Points, in no order, along strands that fork, close into loops and pass close to each other.
Points whose rows are less than 65.4 apart are linked; no others are. Some points are linked to none.
nuzap: [-17  41 -24 -15  21 -10 -12  -4  -3 -46  25  19   7 -30   5   1 -23 -31
   4   0  -3]
kovu: [-38 -39  28 -32 -12 -15 -15  -4  56 -16  13 -32 -20 -31  12 -18  35 -14
 -16  23   5]
tunam: [ 14  52  -3  23  -9  -9  21  52 -48  -9  27 -12  20 -10  11 -15   9  22
  21   3  20]
mes: [ 17  56 -19  27   0  11  34  26 -35  -7  15  55  13 -17  -7  -2 -29  -4
   8 -35   1]
bod: [  1 -17  -9   7   7 -12 -23   3 -26   3   9 -37  -3  11  10  -6  18  -3
  15  -8  13]
kosu: [ 32 -51  35  12 -34  23  30 -34  28  63 -17  10 -11  38 -11  15 -10  33
 -10   9 -10]
mok: [  0 -29 -13  26  17  -9 -28  14 -58   8   4 -46  -2  30   8  -9   4   8
  41 -10  19]
letod: [-12 -40  19 -11 -22 -24  -7   1  14   7  35 -37 -16 -19  12 -35  42 -31
 -10 -13   1]
Feni: [ 16 -27 -20  24  33  17  -6 -15 -60  12 -11  -3   2  33  -9  -3 -42 -16
  33 -23 -11]
deta: [  6 -27  -6   2  10   9 -21 -16   5  19 -41 -22   1  36  -5  32   1  35
   2  16  10]
dab: [ -1  19 -12  34  31  -8   4  36 -72  -5  33  -4   9   9  16 -37 -20 -22
  29 -13 -10]
tadig: [-26 -61  13 -12  -1 -22 -17  -3   2   4  20 -39 -25   0   8 -33  22 -32
  13 -19  -4]
nogel: [-19 -54   7 -17  10 -12 -23  -9  14   6  -6 -37 -19  13   3  -4  10  -6
  13  -3   2]
buk: [ 17  66 -18  20   5  10  25  39 -28 -19   0  30  24 -11  -9  16 -23  29
  20   0  24]
neb: [-35 -21  12 -36  24   1 -13 -21  64 -24 -33   2 -12  -4  -3  24  -2  14
 -19  47  -7]
dovik: [  2 -31  27 -16  11  26  44 -33  53  14 -21  32 -22   5 -10  11 -45 -10
  -1  -3 -28]
Dufas: [ -2   6 -13  16  -4  13 -34   3   9  18 -52 -23   5  45 -18  38  36  74
 -30  48   8]
sus: [ 28  44 -18  24   8  16   9  19 -22  -5 -18  13  18   7  -9  27 -18  30
  15   5  22]
ravir: [ -5  59  -3  12  10 -15  25  64 -58 -24  39  -4  21 -14  19 -18  -9  11
  28  10  10]
kodo: [  6 -57  45   0  -2  33  52 -36  54  32 -21  18 -30  23  -3  -2 -29  14
   4   6 -28]
reb: [  8  13 -18  20  17   4 -30  12 -22  -3 -36 -34  12  27  -5  24   9  50
   9  25  28]
gen: [ -2   2 -11  23  18 -13  -6  21 -59  -3  33 -12   0   3  20 -39   2 -29
  18 -23  -9]
Seti: [ 27  20   2  29 -44 -10  13  22 -40  29  40 -20   7  -9  13 -33  42   1
  -5 -22   7]
viri: [-12  -1  -7  -9   2 -19 -31   2   0 -11   2 -40  -2  -4  11  -1  33   7
  -2  10  19]
vuvov: [-19  20  -1 -19 -11 -22 -26   4  11 -26  10 -32   4 -21  15  -5  47   2
 -16  19  22]
funun: [  5  62  -2 -10 -40   7   4   5  32  -8 -13  24  18 -25  -4  24  40  32
 -41  19  20]
dafi: [ -5  45   8 -22 -50   1   4   2  47  -9   1  15  13 -34   0  10  51  15
 -47  23  17]
bupu: [-31 -46  20 -28  20   5  -9 -21  58   0 -44 -14 -17  25  -1  20   6  35
  -4  40  -9]
mot: [ -3  18  28 -22 -47   6  15  -1  72   5   2  20   4 -34   1   9  44  10
 -48  26   8]
nilu: [ 35 -14  22   5 -44  16  25 -17  38  54 -11  17   1  15  -9  20  10  28
 -24   7  -3]
Geg: [-44 -33  -1 -35  26 -23 -25 -17  22 -38  28 -16 -16 -22   7 -19 -12 -49
   7   2 -15]
Vupe: [  7  26 -22  -8  24  14   5 -14   9 -13 -13  42   5  -7 -14  29 -45 -17
   6 -14  -8]
papum: [-25 -64  -8  -5  37  -8 -30 -16 -42   4  -2 -25 -20  30  -1 -24 -27 -34
  44 -32 -23]
Zin: [ 26  -8  10  -5 -12  19  19 -18  30  28 -21  24   0  11 -10  27 -12   7
 -13  -7  -6]
tuv: [ -5  41 -16 -21  11  11   7 -14  35 -27  -9  60   7 -26 -15  35 -40 -14
 -12  -6  -3]
vureb: [  0  21 -16  23  35 -10  -6  41 -61 -17  13 -33  15  16   9  -7 -15  20
  44  14  23]
dep: [ 22  14 -14   9   6  19  19  -8  -8   6 -13  46   3   0 -17  16 -39 -20
   1 -31 -13]
Paku: [ -9  38  -2 -22 -19 -16   0   1  10 -32  35  16   3 -45  12 -11  20 -30
 -19  -2   8]
dizog: [  2  36  -1 -22  -9  19   8  -9  59  -8 -37  52  10  -9 -12  48   2  25
 -38  25   3]
Per: [ 18  65 -17  18 -10  14  28  23 -16  -9   4  48  18 -22  -8  18 -16  16
   4 -23  18]
Vizot: [ 19  41  -1  23 -32 -12  18  35 -43   5  40 -17  10 -13  20 -26  36   8
   5  -8  13]
Domu: [-37 -35  -5 -18  28 -22 -21 -12  -7 -23  29 -12 -14 -12   7 -33 -13 -58
  11 -18 -27]
muzez: [-14 -45   1 -11  27  -6  -3 -19  -8  -1   6  -4 -16   4  -5 -25 -26 -46
  11 -27 -31]
Lat: [ 31 -18   5  34 -33  -8   2   3 -42  36  24 -20  -2  11   5 -29  23  -9
  -2 -30  -1]
bok: [ -8  76 -22   4  20  -6  11  35 -25 -46  16  24  22 -26   1  10 -30  13
  20  13  13]
rutuz: [  4 -44   7 -11  12  11  -4 -26  16  21 -32 -12 -12  32  -6  22 -14  13
   9   3  -4]
Kofuv: [-21   1  13 -32 -20 -17 -17  -4  40 -23  16 -20  -4 -34   9 -11  42 -15
 -27  23  16]
Kul: [  4  64 -14  -7 -18  17   1   6  34  -8 -36  43  20 -10 -13  45  18  45
 -37  23  16]
muvi: [-39 -37  10 -38  28  -8 -11 -26  46 -31   4  -9 -20 -19   1  -5 -25 -34
   6  11 -18]
mup: [ 27 -29  11  34 -27  -8   9   1 -43  35  19  -1  -1   6   3 -44  13 -32
 -11 -42 -20]
gunap: [ 27 -54  35   9 -23  24  38 -32  23  49 -15  13 -20  30 -11   2 -23   5
  -6 -12 -21]
dasuf: [ 12 -57  23  12  -6   0  23 -19 -10  27   0  10 -13   3  -8 -45 -16 -45
  -7 -39 -41]
rit: [-33 -16   2 -39  25  -8 -18 -22  46 -31 -12  -4 -11 -14   0  14 -14 -15
  -6  26  -5]
zanim: [-27  45 -27  -3  45 -18 -23  23 -31 -56  20 -19  15 -13  13  -1 -19   3
  30  26  10]
Sed: [ 19  72  -8  19 -37   5  10  29  -8   0  -9  -1  24 -14  -2  14  31  53
 -11  19  28]
kide: [-14  66 -30  -6  23  -3  -5  12  -9 -51  15  33  18 -31   1  16 -36  -5
  14   6   5]
dipov: [ 21 -10 -13  18  13   8  -1  -6 -38  12  -4  -1  -1  18  -4   2 -21 -13
  17 -22  -5]
mano: [ 29  22 -15  28   0  17  28   3 -31  12  -3  59   6  -4 -16   0 -36 -22
   0 -45 -16]
fodin: [-27 -54  22 -21  -3 -13 -16  -6  41   3  -2 -37 -20   0   8  -7  28   1
   0  11   6]
leku: [  0 -11  14  -6 -41 -23 -12   6   7  15  37 -44  -5 -18  14 -30  63  -9
 -17  -6  14]
bubo: [  7  22 -21  18  25   0 -18  22 -34 -13 -14 -32  15  15   2  12  -3  32
  25  18  26]
zakin: [  3 -23  12  -2 -32 -15 -17   0  18  25   7 -40  -4   1   6  -8  52  16
 -14   6  17]
Ramal: [ 15  -4  -6  11   0  -2  -3  -2 -19  11   7 -14  -1   5   2  -4   5 -11
   6 -17   6]
kezi: [-18 -50 -16  14  30 -11 -34   5 -62   7   8 -36 -11  32   9 -24  -6 -22
  45 -27  -4]
pafi: [ 16 -10   8 -17  11  28  31 -32  41  15 -32  45  -6  15 -17  35 -45   0
  -3  -4 -19]
kunog: [ 34  32  -7  21 -32  15  -5   5   6  34 -26   1  20  19 -10  31  24  58
 -22  20  19]
meso: [-14 -65  29 -14   7  15   9 -30  46  23 -34 -11 -21  36  -1  13 -10  30
  12  21  -9]
Zez: [ 30  24  -9  15 -12  15  -1   1   0  15 -21   3  14  13  -6  28   7  32
  -4   6  17]
mak: [-21  51 -19 -16  -2 -16  -3   5  -5 -48  45  31   5 -45  13 -14  -7 -38
  -8  -8  -5]
kem: [-14  17  10 -34 -21  -7   4  -8  46 -29  24  24  -4 -47   2  -2   9 -35
 -30   5   4]
panoz: [  7 -36  11  16  -1 -13   8  -7 -30  17  16   7  -4  -4   4 -54  -1 -55
  -9 -42 -37]
kemep: [  0  20   4 -27  -4  12  14 -16  57 -12 -17  48   3 -19  -9  33 -15  -4
 -25   9  -3]
vesu: [ 17  20  -4  14 -33  12 -17   1  21  39 -36  -8  14  28 -16  29  47  74
 -41  43   9]
Nisez: [ -1 -12 -12   5  17  12 -33  -9   9  11 -58 -20   3  41 -11  44  13  57
 -12  37   7]
Lepi: [ -1 -68  20   2  12   6  15 -27 -15  19 -12   2 -21  17 -11 -34 -33 -40
   9 -36 -42]
fovod: [  4 -61  -4  13  24  10 -13 -24 -55  21 -15 -12 -14  40 -10 -12 -36 -23
  35 -31 -23]
gel: [  0  25  -5  28  37 -12  17  61 -78 -12  27 -17  20  22  11 -25 -31   5
  46  10   7]
sanoz: [-13   8  26 -35 -33   3  14  -8  70 -19  14  22  -3 -50   3   0  23 -19
 -37  22   5]
Zezul: [ -3 -10  -5  13  10 -16  -3   3 -38   0  30   3  -4  -4  11 -42   0 -50
   0 -32 -25]

How many points has the smallest loop of links through each point below? Write none if it is on no loop.
mes: 20
nilu: 7
kezi: 8
Lat: none

A fork is a point with three links, a tip a point with one. Leave the first point through the second and follow the links. Name the first fork or tip that comes.
rutuz / meso: panoz
Vupe / tuv: buk
Kofuv / kovu: zakin
panoz / Zezul: reb
leku / letod: bod
